Each row is a point on a tangle of strands that fork, close into loops and nearly touch. The rows are in no order.
Points whose rows are less than 39.9 apart are linked; no others are. Some points are linked to none.
Lezag: [-23   3 -32  19   8  27   4  -1   5   9  -3   6 -16  -3   6  17 -11  -7
  11  13   3]
Vufe: [  7 -14 -12 -25 -11  -1   5 -12   6  -9   2  -7   6  -8   2 -32   8  12
   3  16   5]
Kupa: [-32  -8  -2  13 -11  -2  17 -10 -19   6   9   3   3   5  16  -7 -10  -4
  -6   0  14]
luv: [ 13  -1  -3  15   7  -1  -4  -1  12  23   3   5  -8 -10 -16   5 -15  12
  10 -17  14]
kab: [-14  -7 -11 -14  -9   6  -6   8   5 -16 -22  -8  -9  -6   6 -25 -10  -3
  -2   4 -16]
lomov: [  7  19 -13  18  30  -1   3   7  -9 -11 -18  -4   7   6   0  15   6 -30
  -9  -8   4]
puv: [ 38   9   8  -1  -4   2   1   8  12  21  13  -3  -6  -4 -13   9  -6  15
  20  -5  -5]
baban: [-22 -12 -15 -10 -12  11  -1  -3   9  -8  -6  -3  -9 -12  10 -25 -13   3
   9   8  -5]
Ture: [  6  -1  12   2  -5  -8   4 -20   3  19  18  -3  20  14  -1   8  19  11
  -1 -11   1]
mupe: [ -8  13   6  -5 -20  -7   9   8  -8  12  12   4  13  -7  17  16   4   0
   7  -2 -15]
Tunug: [  9  -7  -6 -21 -12   0   0   5   8   4   2   3 -13  -9  -7  -6 -18   7
   9  20   6]
baf: [-25  -2 -17  25   6  12   4  -4  -4  16   2  14 -14  -6   8  13  -9  -5
  -2   6  12]
nibil: [-15  11   6   1  -4   3   5  -4  -8   6   5  -4  10   1  13   6  27  -7
  -8 -14 -13]
gal: [-16  -2  -7  13 -11   8  21 -19 -18  26  17   3 -13  -3  12   1  11   5
  -8  11  10]
gebup: [  4  14  -2 -10   4   6  -4  17   8  -5 -11 -12  -2  -4   4  10  16 -22
 -15 -18 -24]
zemom: [ 22  -7  10 -19  -1 -23  -9  -4   5 -26   6  -4  24  12  -9  -6  -2   4
  -4  -4  11]
Rup: [ -2  10   5  17  13   0   9   2 -17  18   2  14  -5  -3   7  17  20  -9
 -13   5   5]
Guk: [  0  15 -12  12   6  13   6  10   0  15  -9  -6   2  -7 -10  15  11  -6
   2 -19  -9]
vir: [ 17  13  19  -2  -3   7   2  10   3  -6  17 -12   5   3 -14  25  19  -8
   7 -24  -9]
nari: [  3  -1  -8 -15 -11   6   5  12   1   7   4  10 -26 -15  -2   6 -20  -1
  12  21   4]
Vibir: [ 15 -18   5  -5  -2 -18  -1  -8  -5 -21   4   0  26  15 -15 -12  -5  12
  -7   5  23]
dugol: [-16   7 -16  -9  -7  16  14   5  -6   7  -3   1 -19 -14  15  -3   6  -7
   9  20 -17]
tafo: [ 20  -8  -7  -7   7 -16   9 -22   4   8  23  -3  24  22 -10  -4   6  21
   1   5  15]
migel: [  6  -7   8  -8  -4 -14   7 -21  -1   7  18  -4  24  19  -4  -1   9  12
  -1  -4  13]
pob: [-22 -13   1  17  -6  -9   7  -6  -6   7   5   7   8   7   4  -3 -24   1
  -5  -9  21]
Lave: [  2  17  -3  17   6  12  16   9 -11  10   7  -7  10  -1  -8  22  25 -13
 -10 -23   1]
Pafi: [ -1 -13  -4 -18 -15 -12  -8   7  10 -15  -8  -2   8   1  -2 -14 -30   7
   7   6  -1]
zin: [ 39   8  28  -7   9  -9 -10   5  15  -7  15  -1   0   3 -10  10   7  -2
   6 -21   1]
bune: [-12 -15  -6  12 -13   1  19 -29  -3  27  27   6  -4   2  14 -12  -5   7
 -12  12  17]
sivu: [-24 -14 -16   1 -12  21  -1 -16   4   0  15   3 -16  -5   6   4 -17  10
  13  17  17]
Feb: [-25  -4 -19  -7 -11  20   3   3   7   0  -3  -1 -19 -12  15 -11 -12  -3
  14  15 -14]
mup: [-28   0   2  11  -2  -3  14  -8 -22   4   1   4   4   5  18  -8   8 -10
 -15   1   5]
Gol: [  8  11  25  -6   5   2 -14  13   9  -9  -4  -8  -3  17  -3  15   2  -4
  10  -7 -26]
niz: [ -4   5   7  10  17  -8  -4   0 -11   8 -11  15  -7  -6   8   7  12  -4
 -18   4   4]
vopaf: [  6  14   8  -8  -2   5  -1  13   3  -7   2 -13   5   1  -7  17  18 -14
  -3 -23 -14]
viged: [ -8  -4   6 -21 -11   0 -11  12   7 -19 -21 -12  -3   8   6 -13  -7  -5
  -5   4 -26]
Bova: [ -4   5   2  -3 -17 -10  14  -2  -6  18  16   1  21  -8  15   4   2   1
   2 -17  -3]
revuf: [  3   9  18  24  24 -10  -9   7 -14 -11 -11  13  -7   7   3   6  -8  -3
   1  -3   5]
pezug: [  0 -12 -22   0 -16   0  21 -16   4  25  26   0   9 -14   8 -10  -6   6
   1 -10  17]
Rizug: [ -2 -15   4  -6  -1 -12 -17 -14  11   0  -2  15   4  -1   7 -13  -2  20
   0  28  -1]
Pum: [ 12  20  13  20   3   8   7  10 -13   3  10  -3  -3  10  -9  24   2   6
  23 -10  -6]
rogag: [ 11  20 -10  29  26   7   7  12  -9   3 -12   6   0   2   0  20  -3 -17
  10  -4  -1]
Legov: [-11   6  -3  20   1   5  18  -6 -20  28   9   8  -8  -4   9  12  17  -5
 -13   7   6]
nisu: [  0   4  -2 -11  -3  10  -2  12   4   3 -14  -8 -15   6 -12   3  -3   0
  10   8 -15]
sabo: [  1  -2  13 -12   3  -2 -19  11  -2 -42 -18 -12  -5   9  -6   1   7 -13
 -16   3  -6]
Nali: [-23 -11 -26   2 -13  25   7  -9   3   7  18   0 -15 -14   8   0 -15   0
   6   1  23]
mavet: [  4 -14 -13 -26 -11   2   3  -8  14  -8   2 -14   5 -10   9 -42  -2   7
   9   9 -12]
sud: [-14  15  -5   5   9   5  10   3 -15  -5  -4  -3  10   5  12  16  25 -22
  -8  -3 -10]
vogi: [ 18  -8   2  -6   4 -23 -11  -1  17  -6   5   6  18  12  -9  -4 -24  19
  15   6   0]
zaked: [-21   1  -9  10   1  -2   1   2  -3  13  -1  16  -8 -12  11   8 -11  -3
   2   5   2]
kere: [ -4 -16  -7  -5 -10   0 -19   5   4 -23 -28   0  -6 -12  -1 -25  -9   5
 -14  15  -8]
lumad: [  2 -14 -12  -3  -5  -8   1 -20   8  11  11   4   7   1  -3  -8 -10  18
   5   7  14]
des: [-13 -22   0  16  -5   3   0 -17  -5   1  -5  -2   6  11 -15 -20  -3  11
 -14   0  22]
bim: [-15 -12   3  28  10  -9  -8  -1  -2   7  -8  13   1   1   1  -2 -25   1
 -13 -10  17]
Sug: [-13 -25 -12  11 -10  -4  15 -26   3  10  28   8   8   7  17 -29 -16   7
 -13  18  23]
pozi: [ -5 -27  -8   2 -13  -6  -2 -14  -4 -17   3   9  15   3  -3 -22 -10  15
  -3  23  19]
Rut: [ 24   5  20 -11   5  -9  -9   5   5 -15   2  -7   1   2 -14   5   3  -4
  -1 -19   4]
vizet: [-16 -11 -21   4  -9  13  11 -12   3  17  10   0  -6 -17   5 -10 -10   4
   0  -8  18]
fal: [-15   2   1  -7  -1  -4  -3   4 -14 -13 -14   8  -8  -5   9  -4  -1  -2
  -3  18  -3]
vofev: [-15  16  -3  -6 -11   6   7  17  -1   4  -6  -5   5  -3  24   3   2 -14
   2  -4 -36]
Gaseg: [ 14  23  25   8  12   9  -3  20   1  -9   6  -1  -6  15   2  27  13 -11
  13  -1 -27]
vus: [ -9 -12  10   5  -2  -5   2 -13 -11  -4  -4  -5   8  13  -9 -12   8   4
 -14  -4  18]
datir: [ 11 -14 -11 -15  -6 -13  -6   1  23  -8   6   4  10   7  -8  -9 -32  17
  16  14   0]
zis: [  0  -9  -5 -20  -7   2  -3  -7  -1 -15 -11  -8   2 -10  -1 -28  15   5
  -8   6   7]
kulog: [  7   0  11 -17   1  -5 -11  -8  15   6   3  -4  10  -1  -1   0  22   2
  -7 -12 -10]
Luk: [ 14 -21  -5  -6 -10 -11 -10  -6  -2 -25  -4   4  19   4 -14 -18  -5  15
  -4  16  14]
loz: [-10   7  -4 -15  -3   4   7   3 -12   0  -6   5 -14 -10  10  -2  15  -4
   0  19  -6]
Lovaf: [ 18  22  14  30  26   2  -1  14  -9  -5  -3   9  -8   5   4  15  -1 -10
  10 -17  -3]
ratu: [ 19   9  10  -3  16  -3 -13  16   4 -12 -15  -4 -10  -2 -10   3   0 -11
  -4 -14  -5]
raz: [ 11  18 -14   3   0  21   8  28   7  11 -12 -15   1  -3 -11  15   5 -12
   3 -15 -27]
fesi: [-10  13 -27  20   6  22  10   9   3  17  -6  -1  -6  -6  -5  19  -4  -6
  13  -2  -9]
Bani: [ -4   2  -6  -8  -5  -4  -1  -2  11  19  -2   2   2 -22  15 -13   8   0
  -6  -9 -14]
zekul: [  8   4   6  14  14   7  -2   1 -10  -1  -6   3 -19   2 -15   7  -5   8
  15   4  12]
fifus: [ 24   1  13 -12   1 -18  -8  -1  15  -1  12  -1  16  13 -10   6  -9  12
  16  -5  -6]
Nuna: [  5  12  -6  -4   5  11  13   5 -21  -3  -5  -8 -10  -2 -16  11  16  -9
   3   1  13]
Zil: [  7   4  25 -18   0 -11 -14   8  11  -4  -2  -1   0  11   7  10   1  -4
   0   2 -24]
Mim: [  3  -3   1  16  11  -4 -17  14   0 -15 -16  14 -15 -11  -5  -1 -28   2
   4   4   8]
nes: [  3  11   8  20  23 -11 -16  12 -13 -32 -22   2   0   7   3   8  -9 -14
 -10  -3   1]
Pezud: [ 11   5  29  14  18  -3  -1  -1 -12 -12   8  -1  -2  15 -10  10  11  -7
  -4 -17  18]
betib: [-14 -18   1  26   3   9  -2 -16  -5   6  -3   4 -10  11 -16  -5 -11  13
  -5  10  23]
Faru: [ -2  -3  16  12   8  -2   4  -7 -15   1   0  -1   1  15 -14   1   8  -2
 -13 -11  22]
Vas: [-22  10  -1  -3   0   3  -4   2   2   3 -12  -2   1  -5  28  -8   9  -9
  -2  -2 -33]
Kose: [  5  -3  -2 -17  -3  -8  -4 -12  16  12   2  -1  11  -8   8 -17  12   8
  -3  -5 -10]
Ler: [ 28   1   0  -9   0  -5  -2  -7  13  14  15  -5   5   6 -16   7  -9  20
  23   3   2]
Dis: [  9  -5   3 -24 -12   3   0   0   7   3  -4  -7  -8   1 -12  -4   0  11
  11  16  -6]
Dule: [ -8   4 -14   2   1   7   1  17   3  11  -3  14 -22 -18   5  11 -19  -8
   7  10  -5]
tum: [-10   3   7  -4  -5  -1   7 -12  -4   6  12  -8  13  -4  15  -8  32 -10
 -17 -21  -5]
Mevez: [ -2  -7  20  28  12 -13 -15   0 -11 -11 -10  13   2   7  -3  -3 -19   5
  -7  -3  15]
Fovul: [ 19   2  -4   7  -1   8  -3   4  15  28  11   6 -18 -14 -13   9 -14  16
  17  -4   1]
kati: [  7  -4  -1  -2   1  -6  -4  -3   5   9  -4   2   2  -7 -11  -3  -7  11
   5  -7  10]
saku: [ 24  13  10   6  16   8  -3  14  -1  -6 -11   0 -20   2 -15   3  -3  -1
  12  -4   0]
Nur: [  6  -5  13 -15   1 -27 -13  -9  11  -2   3  11  15   7  14  -5  -1  11
   0  15  -9]
furur: [  2  -3   5 -30  -8   3  -6  -1   1 -23 -10 -14   1   0  -3 -14  17  -6
 -10  -1  -2]
geput: [ -9  -8 -19   0  -3   1  -2  -3  14  19  -3   6  -6 -25   8 -15 -11   2
  -5 -12   5]
pili: [  2  10  -6 -13   7  12   5   8 -12 -17 -15 -11 -10   1 -15   4  17 -13
  -3   3   2]
tano: [ 17  -4  21 -10   4 -19  -9  -3  -1 -24  10  -5  11   4 -11   3   7  -9
 -14 -16  20]
sobim: [ -1  -8   2  17  10   7  -2 -13  -8  10  -6   3 -17   3 -18   2   1  14
   1   8  18]
dupod: [ -2  -2 -10  -1 -21  -6  21 -14  -2  22  26  -3  19  -7  11  -3  -1   8
   5 -11   4]
Tizim: [ -9   9 -13  30  20   6  10   3 -15   8  -7  12  -9   1  -1  18  -8 -13
   3   7  10]
liri: [  1  19   0   7  18   0   3  10 -10 -16  -7  -5   3   7   2  20  15 -27
  -8  -6  -3]
Selan: [  3   4  14   8  14  -5 -21  10  -8 -44 -19  -5  -4  11  -3   7   5 -15
 -13   1  -2]
zadag: [  6   6   6 -16   4   4 -12   5  20   3  -6  -7  -4  -8   4  -2  27 -11
 -18 -14 -26]
vanir: [ -5 -25 -19   1  -6  -2   5 -24   8  -1  19   4  13   7   4 -20 -13  20
   1  17  19]
surig: [ 11   9  14   2 -15   1   7  -1  -2  11  21 -10  19   2  -6  22  19   6
   4 -19  -3]
Gad: [ -7 -11   3   0   0  -5 -17  -3   3  -9 -17   8  -2  -7  -2 -14  -3  10
  -6  18  -2]
lono: [-12  20  -1   0 -13   5  14  17 -10   4   4  -1   9  -2  14  19   8 -11
   8  -3 -26]
zukof: [ -1   9  -3  -3   3   6  -2  18   0   6 -14   2 -15  -3   0  10 -10  -7
   6   3 -15]
dagi: [  3   4   8 -22   3   9  -5  10  -2 -29 -12 -14 -10   5 -12   4  18 -18
 -11   0  -9]
nif: [  8 -14 -10 -32 -12   1   0   1  24   2  -4 -12   3   3   5 -29 -11  11
   5  10 -20]
sero: [ -1  -2  16 -22  -6 -14 -15   3  11 -10  -8  -2   7   6   8  -7  -2   3
  -3   7 -20]

How many points has the smallest loop of links through each point below? Write none if it is on no loop.
Nur -> 7
zukof -> 6
loz -> 8
liri -> none
des -> none

A tip is a point with one link. Name the tips that can be reached along the links from each point below, in the order of the rows.
loz -> Gaseg
vir -> tafo, sivu, Vas
des -> Pafi, zin, niz, Pezud
